Points, in no order, along strands that fork, close into loops and pass close to each other.
In the rows, zero is written as 128.
Points whose rows are less than 227 apart are linked; no others are. Some points are linked to none.
J11: [126 142 169  97 137 107 150 149 122 105 122 109 153 153 131 135 136 105
 120  90  93 104 133 155 111 153 116 104 116 135 108  93  57 143 152 129
 114 126 116 121 106 142 167 168  83 174 131 127  58  87 129 128 123 112
 163  79 124  81 141 137 138]
J124: [131 139 126 136 180 165 131 103  92 103  99 132 131 154 117 190 132 113
 107 166  78 185 128  43 122  39 140 108 126 144 178 121 162 107 105 121
 195 203 143 180 127 115 140 143 124 172 112 141 135  86 102 118 103 144
 148 116 118  97 213 163  75]
J440: [ 88 125 121 121 147  88 117 118 211 117 130 166 101 122 143 132 155 145
 106 141 155 109  84 132 135 110 141 165 154 126 146  94  73 111 133 109
  91 108 200 117 109  92 179 207 110 164 120 150 135 109 132 139 136 153
 162 107 171 111 156 102 163]
J963: [148 125 118 190 165 103  82 151 110 128 133 170 102  90 127 105 111 107
 125 181 168 173 122  92 131 118 132 152 125 135 125 161 144 172 103 139
 153 195 166 125 167 126 123 116 121 111 122 171 136 148 141 133 131 144
  79 140  87 150 123 125 175]
J944: [163 111 190 130 141  82 132 149 133  83 131 115 109 164 196 126 134 106
 121  88 130 114 116 170 153 130 111 120 104 157 133 118  88 181 162 149
 102 118 114 144 130 147 150 167  54 159 142 151  74  85 128 103 107 129
 103  96  80  85 114 129 102]
J646: [101 121 143 118 103 114 174 121 104 151 109 117 130  98  72 183 217 109
 178  84 158  98 147 171 106 109 113  89 199 156  87  71 135 112 121 163
 153 140  80 134  99 155  75 138 156 151 154  97 116 100 176 122 138 108
 137 111 140  90 147 173 121]
J169: [130 142 175 133 191 146  85 117  96 106  68 125 138  90 123 124 125  57
 121 104  67 170 148 115 137 125 130 151 130 134  85 121 145 149 129 163
 158 185 149 107 167 119 147 136 157 163  99 149 103 157 197 152  98 159
 136  85 128 142 132 131 194]
J474: [141 117 100 182 105 146  72 152  52 126 140 169 141 135 102 125  98 166
  72 147 140 111 134 118 106  98 137 145 133 155 148 151 137 127 169 126
  95 112 109  61  53  88 145 103 112 120 140 124 138  69 101 125 106 130
  99 132 129 143 142 120  87]
J512: [112 175 118 142  96 148 175  98 137 142 169 137 132 119 100 126 121 174
 105  90 134  95 182  84 177  89 134 138 182 138 101 123 125 122 118  70
 158  86  92 131  69 118 114 168 121  76 155 132 136  96 105 124  93  61
 143 108 155 120 149 101 165]
J46: [127 122 147 121 139 135 121 175 133 116 125 162  85  87 144  89 143 109
 174  57  86  84 155 146 156 143 147 152 127 125  80 103 106 175 166 110
 100  96 123 116 145  65 156 153 161 149 119 121 119 114 181 136 143 131
 149 120 167 109  76 131 181]
J910: [116 106  99 103 114 107 123  97 116 146 118 110  76 111 128 150 156 141
 155 148 136 119 116 164 126 138 139 145 160 128 115 143 139 156 121 155
 116 127 137 104 158 140 110 130 131 155 113 169 113 139 190 121 153 160
 140 127 100 150 128 100 132]
J855: [162 188 124 113 152 180  80 101 130 101 139 103 139 109 153 147 152 140
 116 124  82 134 156 104 106 108 118 118 141 144  65 176 150 162 124 124
 162 148 147 154 111 180 107 182 124 121 125 108 120 160 164 148 102  93
 148 114 101 104 111 139 117]
J594: [165 165 125 158 101 123 137 123 162 153 162 147 138 118 151  96  58  41
  70 133 124 110 150 157 153 159 118 169 111 131 115 154  80 118 142 118
 100  98 119  78 137 153 161  65  88 108 132 150 128  97 112 124 116 111
  99  75  96 161  63  95 175]
J850: [146 146 142 127 130 164 139 150 111  99 120 150 146 108 138  85 130 122
 132  62  76  83 177 133  97 147 122 107 127 121 100 102 125 152 157  96
  90 107 114 127  82  86 157 134 129 144 131 125 121  95 123 146  99  86
 156 121 145  89 116 160 161]
J812: [172 138  97 149 133 147 144 118 155 109 113 127 148  78 128  52  73  36
 100 129  94 141 166 107 123 132 121 166 112 102 120 122 123  96 107 129
 106 132 169 118 135 115 168  79 136 123 114 127 120 104 105 131 110 102
 115  85 120 131  58 143 140]
J600: [125 102 171 158  98 116 180 126  81 115 119 156 128 160  99 124  84  81
 100 118 148 137 125 101 140 134 146 136 131 144 167  91 131  96 120 137
  54  94  78 113  94 114 127  42 107 141 125 124 111  72 120 115 103 112
 109 103  86 137 135 135 167]
J263: [128 147 142 149 160 101 125 116 164 127 161 113 178 116  98  95 112 157
  99  97 123 126 178 120 177  92 108 167 161 139 107 123 129 106 132 135
 193 105 137 127 105 130 146 202  85  98 186 123 123 112 129 129  85  95
 116  77 190  82 151 130 147]
J619: [135 128  83 165 150 125  73 194  86 132 170 130 138  96 130 169 188 153
 100 142 120 124 141 111  61 148 133 113 121 193 101 155 141 145 130 117
 110 133 135  97  73 149  75 205 127 137 122 140 106 135 196 116 146 114
 155 137 105 123 171 143 123]
J671: [151 147 172 127 159 143  84 113  90 105  43 122 142 111 114 131 114  91
 120 177 112 155 143 130 123  96 123 119 135 137  99 111 129 122 126 222
 136 162 152 112 157 164 135 122 147 163 118  95 131 127 126 143  83 133
 105  81 106 121 120 147 104]
J809: [141 125  95 102  64 117 164  97  58 174 152  99 140 166 109 118  72  92
 141 180 153 106  87 141  71 184 127 103 157 105 158 136 113 114 138 169
 123 123 112 155 143 140  76  49 166 109 114 168 128 158  89 133 139 167
  98 144  97 153  97 107 134]
J523: [128  85 127 103 123  50 115 153 134 163 129 113 168 121  86  86 105 111
 144 150 123 121 131 180 186 162 144 136 147 116 132 109 100  81 120 203
 143 115 133 100 198 120 171  96 139 114 128 104 132 159 117 117 145 158
 102 122 163 136  75 120 118]
J299: [114 119 104 172 104 154 115 110  93 174 127 129 116 120 111 166 156 187
  93 214 169 126 121 103  69 132 119 124 117 144 104 171 155 138 127 130
 158 145 142 121  99 161  66 129 123  84 127 122 200 176  85 156 117 129
 145 175 122 146 149 101 119]
J799: [145 166 168  79  98 134 188  66 115 118  98 106 122 194 129 192 123 100
 100 168 124 163  77 127 152  58 117 122 145 134 160 110 111  94 111 161
 139 169  91 162 145 152  56  70 144 133 106 132 139 126 109  91 118 145
 133  98 104 140 152 100  75]
J410: [163 209 141 127 126 210  96  98 141  80 110 107 103 155 181 177 135 127
 104 138  63 103 131 143 129 114 110 129  96 128  85 157 110 155 149 119
 122 138 141 119 107 134 152 150 138 109 104 111 114 157 154 137 136 119
 140 130 103 130 107 102 106]
J256: [114 111 156  67  89 136 199  93  94 128  67 103 122 118 119 103 116  73
 147 129 121 132 124  94  82 113 143  51 139 138 137  91 150  86 117 136
  97 150 113 151 141 166  67  82 161 175  96 114 131  99 121 134  83 127
 169  88  81 113 109 164 141]
J920: [169 138  97 141 133 138 140 120 145 112 131 141 122 161  96 127 137 136
 132 137 115 119 137 144 101 137 131 107 147  99 187 126 109 132 130 153
 178 158 122 137  79  79 180 129 164  93 119 144 100 109  90 111 124 124
  90 143 129 102 102 152  84]
J827: [177 102 137 177 133 172  79 171 104  93 140 124 128 107 160  97  86  81
 107 132 137 116 155  90 110 123 124 117  44 135 139 166 159 160 152 106
  99 130  94 121 129  85 163  76 140 108 111 115 144 118 106 152 103 148
  85 179  70 146  89 143  86]
J679: [134 161 140 172 119 165 169 119 121 126 139 143 188 133 137 144  80 189
 161  91 107 121 140 134 191 125 121 132 107 103 145 123 179 106 136 114
 121  96  86 127 114 135 141  88  89 102 214  74 158 113 123 140 125  50
  83 146 169 118  97 151  68]
J6: [110 125 153 157 151  97 125 127 116 152 105 115 218  93  74 133 136 133
 107 155 149 127 114 143  79 162  88 108 164 127 108  99 111 120 121 158
 195 177 160  94 101 125 101 118 126  90 164 152 153 166 133 156 108 153
  98 119 163 109 125 146 191]
J130: [142 134 100 169 139 140 130 114 158 121 123 108 196 107  89 139 121 144
  97 154 136 138 131 143  74 157  81 111 154 109 152 145 131 106 133 129
 178 146 163  91  71 110 136 106 141  53 169 110 130 165  92 154 124 113
  86 141 157 115  99 163 118]
J110: [121 114 130  92 142  75  90 111 217 117 163 107 133 168 171 137 163 125
 122 124 164 104  56 165 145 137 113 134 139 145 134 104 102 119 116 135
 141 129 174 145 113 105 137 197 111 108 125 150 131 161 117  97 145 190
 124 131 150 130 164  91 116]
J688: [137 141 107 164  94 134  80 131 165 176 153 181 142 124 131 138 116 163
 112 119 107  94 122 173 148 132 113 170 136 106 133 145  93 113 185 113
  82  63 157  66 110 173 185 150  55 117 159 142 155 121 117 149 143 113
 107  90 157 135  98  75 127]
J492: [116 148 136 101 160 154 104 137 183 101 165 116 115 130 161 100 147 125
 124  50 100  99 141 107 150 141 129 111 101 124  91 114 114 153 136  69
 142 112 138 138 144  67 131 169 145  96  95 134 125 187 171 122 147 150
 161 120 171 142 137  89 189]
J753: [154  78 113  82  72 113 160 102 149 145 129 161  96 178 130  97  91 119
 118 158 140 120  99 119 194 111 185 155 108 124 167 142 145  88 121 135
  77  82 122 127 186 107 146  93 131 142  72 130 125 102 131  81 135 170
 127 101 113 172  96  75 105]
J776: [165 130 160 106 143 128  95 115 158 116 153 115 106 195 195 183 128 160
 155 121  88 153 112 138 197  99 155 190 130  86 118 119 102 194 105 148
 101  94 137 159 149 154 180 188  95 176 135 108  99 133 148 150 154 124
 155 101 137 101 167 113  81]
J832: [165 116 136 181 111 163  75 143  50 123 108 159 109 151 110 133  93 135
  98 200 134 132 128 119 120 101 138 139  88 138 154 152 127 137 147 173
 115 123 107 101 107 106 166  71 153 116 103 106 153 109  85 146  98 133
  70 163  81 142 108 141  52]
J993: [125 143 119 151 149 110 141 219 144 112 158 109 116 126 110 146 143  69
 123 135 214 112 100 143 124 148 121  94 112 172 118 132 112 132 125 130
 172 169 100 180 115 116  79 117 164  80 154 105 124 155 121  69 160 130
 101 177  92 153 138 140 132]
J333: [113 152  99 129 100 176 102 119 161 128 125 115 120 110 157 145 134 151
 135 122  85  83 120 164  62 180  88 108 100  91  77 165  97 148 152  85
  89 101 141 124  96 156 136 119 119 103 123 121 145 164 139 156 157 100
 170 158 116 138  81 116 129]
J664: [172 141 128 133 162  89 135 159 105 114 149 135 148 123 135 119 114  68
 103 201 164 172  91 102  80 151 128  72 128 153 148 124 128 136  88 165
 147 209 176 156 168 154 103 147 125 145 106 154 113 160 116 104 119 155
  95 113  64 140 137 141 135]
J873: [121 141  90  98 114 128 119  96 177 160 150 176 103 137 118 117 130 184
  62 171 149 101 129  88 119 106 157 156 144 126 128 164  98 126 124 108
 112 102 187 111  94 134 152 188 102 120  81 158 130 122  90 144 122 148
 176 115 147 145 166  76 155]
J310: [ 65 107 104 149 156 114 139 185 135 128 145 145 137 106 102 110 104 172
 156 137 196 168 125  94  98 150 131 144 123 102 166 135 158 122 122  79
 124 122 142 156  78 145 154 122 124 119 173  94 130 104  71 155 145  81
 103 185 150 120 150 176 139]
J718: [181 111 153 104 129  72 148 112 175  97 154 110 123 158 176  82 118  83
  92  74 128 116 132 146 146 146 111 120 110 146 120 149  95 141 151 124
 195 117 126 187 119 151 126 186  76 121 117 197  92 133 112 105  58 131
 109  99 103  91 125  86 135]
J312: [ 81 170 186 143 157 145 164 163  88 128 104 159  97 160 109 157 150 192
 165 127 155 129 126 140 163 109 117 152 101  89 158 101 103 192 133 101
 109 138  68 154 141 105 130  77 164 166 161 109 146 124  88 170 145 106
 151 170 180 123 162 172  96]
J418: [158  63  45 118 109 130 132 135  91 163 141 102 135 123 100  87 103 127
 142 135  93 140 143 130 134 205 144 133 118  74 162 159 180 110 125 137
 137 130 132  75 158  55 163  85 163 103 112 152 113 156 128 125 163 157
 122 162 141 154 104 130 130]
J541: [ 72  77 143 116 107 114 155 142 101 147  72 106 168  83  98 155 156 143
 173 110 136 118 136 171  85 140 108  89 138 154 120  77 145  83 141 154
 129 137 128  99 125 136  94 139 147 149 151  89 138 102 193 151 137 144
 155 138 153 112 161 178 117]
J988: [143  97  96 159 102 167  68 139 130 129 145 166 110 104 176  68 110 118
  78 113 158 111 146  87  72 138 126 138  91 123 140 185 162 132 160  38
  84  87 124 109 117 108 123 100 149  90 123 127 191 130  76 190 108 166
 117 175 111 156 113 108 135]
J938: [145 179  76 129 152 176  71 141  88 107 172 116 159 109 137 165 147 132
  99 104  50 145 162  87 108 140 134 137 154 135  82 169 124 154 115 114
 156 151 148  97  72 145 141 197 112 136 131 126  65 134 214 130 136  94
 155 115 123 114 150 142 167]
J561: [ 78 110  72  85 135  89 163  78 198 151 156 130 121  84 124  98 140 168
 179  68 123 107 139 124 132 166 133 149 172  87 131 133 119 129  95  67
 136  99 158 128 158 116 122 135 131 111 123 179 121 148 148 133 146 122
 140 123 171 141  83 125 187]
J183: [159 119  96  98 107  89 144 131 142 120 169  82 157 136 139  89 121  61
 102  94 128 121 132 129 111 158 135  71 144 188 110 142 115  94 128 142
 156 128 121 144 101 158  73 147 100 137 125 173  84 114 141  62 105 122
 116  86  79 124 105  94 143]
J26: [113  90 136  78 148 115 135 136 167 124 113 136 159 130 121  88 199 130
 164  73 123 137 130 123 119 129 149 103 128 169 130  92 156 123 151 142
 165 158 148 168 125  98 126 200 181 160 102 121  94 134 130 103 112 142
 119  95 177 100 163 166 142]
J797: [103 146 140 119 173 149 131  75 136  70 112 108 139 151 221 148 140 144
 103 101  98 166 117  66 116 111 100  98 113 132 150 115 156 144  99  54
 130 142 163 174 138 148  98 178  81 171 138 148 150 114 137 155  93 110
 169 140 110  95 226 141 125]
J227: [113 181 146 132 131 107 157 128 130 137 138  91  83 121 105 178 213 141
 187 115 133 118 137 174 120  95 123 147 177 147  76 100  97 160 123 174
 138 152  92 166 110 165 101 183 154 152 154  79  82 123 158 120 173 104
 138 123 137 104 123 159  90]
J845: [ 79 111 144 174 128 124 116 139 134 164 102 136 127  82 110 146 146 166
 119 171 178 116 127 133  78 159  89 121 131 124  94 136  92 134 126 101
 158 160 163 118 114 155 103 130 146  93 145 144 206 167 125 166 122 131
 159 181 154 145 141 121 185]
J235: [130 111  87 114 130 118  77 160 138 170 176 125 166 116  91 122 100 174
 117 126  87  94 178 153 140 159 132 142 135  94 100 159  88 133 139 118
 119  83 132  70 126 135 214 163  93 112 122 115  87 152 128 150 161 123
 162 122 161 128  99 108 136]
J709: [183 125 161 123 164 123  19 170 150 131 144 133 149 149 172 111  97 174
 128 141 106 139 143 110 183 122 144 161 135 102 112 164 113 192  82 134
 110  92 148 150 131 124 193 172 100 147 122  98 147 144 116 184 129 112
 163 115 136  94 164 121 103]
J334: [133  96  72 176 122 104  87 155 111 120 142 163 127  99 132 120 159 150
 104 141 156 135 139 139  66 128 131 136 143 178 135 162 164 133 168 126
  91 120 147  87  74 146 116 151 110 129 164 139 126  83 149 118 120 136
  89 122 121 131 151 150 115]
J266: [124 132 142  66 165 148 121  83 151 107  96 110 151 126 141 144 202 105
 162  99  96 147 105 115  89 140 157 112 184 172  93 126 150 138 164 148
 228 176 165 159 133 170 103 182 191 194  74 151  94 169 165 120 111 143
 125  95 149 109 132 166 166]
J395: [180 149 101  66 149 143 106  57 142 120 122  99 155 110 157 162 162 141
 131 145  77 158 135 118  79 140 163 118 195 122  97 173 133 138 116 153
 197 156 188 134 137 204 114 187 131 158  83 140 100 157 145 143 102 120
 157 101 112  93  87 144 124]
J576: [145 104 122 133 139 117 153 102 170  75  75 130 145 118 131  66 100   9
 102 133 100 162  98 120  97 131 110 126 116 135 140  87 119  78 130 164
 127 170 187 154 151  92 141  90 153 138  87 157 142 115 128  92 101 157
  86  72 126 139 106 124 162]
J699: [137 163 144 141 166 140 142 164 105 113  98 131 123 163 100 171 148 180
 143 155 132 138 125 142 107 109 127 131 123 104 165 120  83 172 122 140
 148 173 114 165 102 121 175 122 153 140 133 113 108 121  88 154 147 105
 135 166 146  94 147 179  63]
J504: [ 92  61 136 151 107 119  85 166 143 121 110 170  84  94 165  63 128 105
  86 129 152 108 127 121  77 153 125 146 101 138 136 122 118 121 157  89
  71 107 140  79 147  90 124  98 158 144 106 136 208 117 116 163 105 186
 146 157 137 145 111 107 196]
J397: [134  79  93 120  82 122 157 125  82 167 133 131 105 137 109  99 106  78
 112 163 111  98  99 156  99 206 135 142 120  96 146 117 110 103 154 170
 116 117 123 101 136  67 121  41 194 117 102 157 163 137 134 118 142 170
  88 152 140 157  81 125 162]
J649: [ 95 143 109  98  69 148 146  94 109 172 145 164 111 144  88 136 135 197
  98 171 162  97 111 107  84 120 138 129 156 123 132 167 112 117 128  98
 111  91 123 115  61 156 112 112 126  85  94 141 157 120  62 143 116 116
 147 153 126 145 143  68 144]
J393: [125 148 170 130 149 121 120 117 109 130 111 104 150 164 141 151  80 158
 123 170 170 159 107 120 168 131 115 127  89 104 160 132 125 143  90 118
 111 113 120 130 168 158 131  86  59 123 136 163 140 154  88 164 131 131
 129 133  97 134 151 108 126]
J142: [118  49 127  60 112 120 145 131 152 141 114 120 180 117 125  91 157 148
 205  59 119 120 144 185 126 144 139  92 119 161 106 108 184 102 153 143
 147 120 122 125 146  95  93 160 152 125 144  99 110 148 169  97 139 157
 140 146 165 111 119 149 111]
J138: [ 92 155 147 123 128 179 166 137 116 119  90 139  55 136 150 191 172 170
 182 101 113 130 124 133 150  93 128 141  92 108 113 109 123 180 133  82
  97 121  76 160 149 128  96 108 182 158 149  75 129 116 172 135 158  98
 180 170 149 134 166 151  79]
J622: [ 85 171 115 138 130  81 166 165 113 142 172  93 129 151  63 173 155  83
 107 143 181 136  92 136 144 113 117 106 145 159 137 105  99  87  90 142
 133 162  77 143  95 119  83 109 128  91 149 128 117 142 121  89 186 121
 137 147 122 156 166  95 134]
J706: [112 168 126 137 134 105 145 188 166 133 171 108  47 122 103 150 187 129
 176 116 172 100 124 152 171 121 135 141 156 152  92 141 120 166 122 132
 153 135  91 187 133 129 106 158 152 101 129  89 101 148 139  96 188  96
 126 168 134 126 101 148 128]
J451: [101 124 125 127 138  61 105 195 104 175 156 131 145 114  59 106 137 151
 141 160 161 114 160 171 151 136 148 133 159 132 123 124 100 113 125 169
 107 106 111  95 145 130 191 145 110 135 133  87  88 131 117 124 158 125
 131 123 152 110 109 152 140]
J866: [ 94  97 152 128  98 154 169  78  67 122  69 132 149 113 123 118  85 110
 125 124 130 138 140  71 113 114 137  98 124 141 155  82 176  83 122 125
  79 121  91  81 126 127  63  67 127 151 117 107 160  94 132 136  67 125
 125 119  98 135 138 157 153]
J778: [101 121 108 184 138 123 116 131 178 139 132  82 148 106 121 150 123 172
 160 138 151 156 123 147 143  94  97 160 132 128 111 138 173 110  98 137
 134 102 160 127 142 145 100 153  85  92 193  84 145 148 162 136 170 106
 124 151 167 127 136 146  73]
J766: [143 128 202  92 121 144 187  88 142  98  85 137  81 172 153 147 159 133
 153 116 158 137  98 126 162  70 123 107 117 145 163  75 118 152 125 159
 123 150  90 189 178 121  86  84 152 162 107 141 144 121  95  84  92 156
 118 120 103 126 143 143  63]
J862: [142 133 201  85 166 136 145  98 164  94 102 145 105 170 183 139 157 139
 188  95 115 149 109 143 200  70 124 128  99 112 138  72 128 160 112 136
 106 128 122 204 187 120 142 154 132 198 140 103 120 111 127 121 124 137
 144 105 138 110 171 143  54]
J666: [ 83  84  80 146 121  92 119 183  99 145 157 100 120 115  90 128 106 142
 147 182 193 175 115 123 103 165 127 131 104 102 178 158 173  93 119 115
 127 107  94 123 119 149 130 120 134  92 149  99 117 147 100 113 177 127
  92 200 112 165 154 145 108]
J804: [138 163 122 177 138 115  93  96 171 145 146 130 141  80 153 142  73 117
 111 114 113 127 157 157 183 139  91 173 134 101  93 167 104 136 129 114
 115 109 154  79 172 184 155 116  58 115 167 161 131 153 168 146 151 108
 115  84 117 162  86  97 163]
J56: [152 117 168 107 198 144  95 109 142  98 116 122 143 172 182 144 155 125
  96 115  93 182 115  42 139  95 140 110 117 165 144 125 165 125  98 121
 165 175 164 185 138 165 143 196 121 208  98 147 108 135 126 133  99 141
 169 113 104 102 227 139 121]
J743: [135 162 145 172 202 129 125 123  75 119 121 122 112 105 100 163 126  95
 131 153 100 212 145  75 157  95 131 167 142 106 127 131 144 167  78 162
 189 207 146 129 164 137 121 126 106 152 129 173 111 149 168 125 148 148
 117 110 114 121 142 151 168]
J340: [188 120 132 133 146 138  46 169 121 133 140 135  97 137 150  95 103 162
 168 129 126 139 157 133 186 118 146 162 116  96 139 177 140 193 109 150
 130 103 116 146 190 118 195 111 128 115 126 107 127 142 104 155 159 121
 102 162 120 114  89 143  91]
J479: [113 112  67 130 140 114 105 161  78 137 131  89 140 123  87 134 109 129
 106 159 122 171 124 112 120 186 131 100  89  95 173 149 170 104 101 102
 125 153 123  95 136  96 149 104 137  99 135 134  95 165 160 130 185 149
 141 163 109 172 161 130 121]
J768: [114 128 144 105 171 111 122 116 179 138 149  99 158  89 155  79 109 125
 126  73 124 133 161  91 107 166 114 107 134 104 111 131 102 144  85  79
 140 108 155 146 167 148 114 141 100 120 120 165 138 181 140 155 122 113
 169 119 149 130 117 110 216]
J863: [119 102 150 159 129  82 162 143 144  90 109 154 127 151 120  90 106  71
 102 118 167 131  80 109 126 119 132 147 123 146 194 101 102  89 124 147
 101 152 151 126 126  70 142  87 110 139 119 160 105  58 125  76 120 154
  92 102 106 123 137 129 162]
J19: [132 115 130 106  83 124 141 145 105 137 130 191  49 149 141  96 121 134
 149 136 152 127 115 154 164 130 175 168  95 101 165 164 155 134 143 120
  43  85 115 108 152 134 182  92 131 179  88 133 119  59 115 114 141 137
 108 131 103 148  90  97 134]
J394: [121 171 131 173  80 157 185 105  99 133 158 159 118 131 117 149 116 152
 149  66 145 102 144 116 204 107 144 131 134 137 135  99 174 100 128  84
 112  81  60 117  92 120  89  88  95  87 187 113 152  85 129 105 124  64
  76 120 133 147 128 106 120]
J52: [136 140 138 119 100 193 130 125  94 121 101 176  36 152 162 140 132 174
 160 124  98 119 126 137 149 131 162 154  75  91 134 138 148 170 162 114
  75 107 106 120 164  97 163 100 184 179 116 122 129  99 149 125 136 119
 152 149 109 149 125 106 106]
J685: [ 80 160 146 153 114 123 179 127 100 169 141  96 108 155  78 187 174 149
 124 123 159 141 122 106 163  59 116 124 113 155 135 103 139 119  93 102
 135 125  52 132 119 116  38  89 112  95 142 130 147 141 109 111 155 130
 173 141 159 163 182 100  94]
J399: [149 177 122  79 117 171 156  56 106 117  89  91 128 186 120 215 150 116
  97 159  75 170 125  95 145  68 126 115 157 135 133 136 163  78 136 141
 184 166 103 147 126 164  89 140 132 133  96 139 138 120  89 102  84 145
 156  97  94 105 186 128 100]
J206: [159 162 146 108 156 106 132 118  74 113  98  85 172 146 123 155 109  73
 126 199 114 180 104 152  96 143 110  78 162 112 127 121  99 146 107 184
 166 208 141 144 177 193 101 112 136 145 119 137 110 154 100 137 117 152
 104  97  74 104 105 152 131]
J216: [ 83 101  93 101  75 141 171  85 169 145 121 171  96  91 133  74 147 156
 147  88 118  67 157 108 103 121 155 129 159 116 125 104 132  97 133  73
 112  81 137 101 122  91 106 139 177 107  87 131 176 129 118 112 114 128
 160 131 183 156 107 100 177]
J731: [ 75  68 124 142 131 134 115 163 171 116  68 141  73  91 146  99 115  94
  99 151 144 127 122 101 117 152 115 129  80 117 115  92 130  87 136  85
 122 141 169 105 169  77 138 120 191 117 134 107 171 140 163 130 138 146
 171 170 147 184 132 102 173]
J618: [135 181 121 118  81 167 143 118  96 154 138  98 104 141 144 161  98 120
 143 159 133  92 104 198 100 194 113 106 107  84 113 164  93 148 142 132
 127 110  99 137 150 163 122  51 154 110 122 169 143 168 114 150 148 110
 138 175  97 169  77  86 113]
J744: [107  93 113 135  93 130 127 108 152 164 152 124 176 116 127 142 105 183
 183 130 141 112 105 190 153 136 116 122  96 103 136 123 172  74 146 138
  90  79 101  99 135 164 136 107  87 115 188  74 161 160 127 130 164 110
  90 169 148 147  96 129  72]
J68: [107  71 123  72  71 126 192 126 170 157 134 157 131 119 114  89 157 141
 191  77 131  70 125 178 110 158 133 109 122 139 127  83 123  97 158 133
 107  92 101 129 114  76  92 135 186 107 104 121 163 129 126 105 130 163
 151 170 180 120  86 120 153]
J851: [ 91 131 121 164 152  97 131 134 164 108 122  99 172 120 108  93 105 117
 113 131 151 158 123 111 158  64 117 122 135 158 131  98 156  71  93 148
 157 132 143 159 119 118 129 152  86 108 187  72 128  91 105 113 112  90
  95 107 152 119 157 159  73]
J567: [144  73 113  87  68  99 159  92 156 140 154 136 134 149 137  85  94  79
 105 109 125  92 120 154 143 123 149 118 145 163 122 138 122  72 139 154
  76  82 131 110 120 130  91 112 106 125  83 133 105  75 158  60 126 156
 126  72 110 145  86  92 140]
J530: [152 142 153 156 128 147 106 186  92 125 170 129 141 143 149 137  89 197
 177  90 121 113 128 139 182 110 132 151  83 110 157 158 153 186 156 100
 118  86  83 142 133 109 168 113  69 104 154  94 140 118  77 144 142  97
  79 181 140  99 124 146  73]

A fork is a point with three links, a tip a point with one. Leave the first point through the second and follow the links. Name the first fork or tip that comes.
J492, J46: J110
J310, J666: J855
J920, J699: J142
J56, J124: J679
J256, J866: J523
J855, J410: J310
J530, J340: J797
J523, J451: J256

How many points has the smallest loop of links through each point below? Write none if it is on no loop.
J649: none
J671: 6
J394: 7

A piece is all that can be reached along the links. How many separate loops has the piece of each point below (a circle has one, a figure eight two, a Y none), and how many tips (points with one link)?
J11: loops 0, tips 4
J679: loops 1, tips 1
J688: loops 0, tips 2
J671: loops 1, tips 0
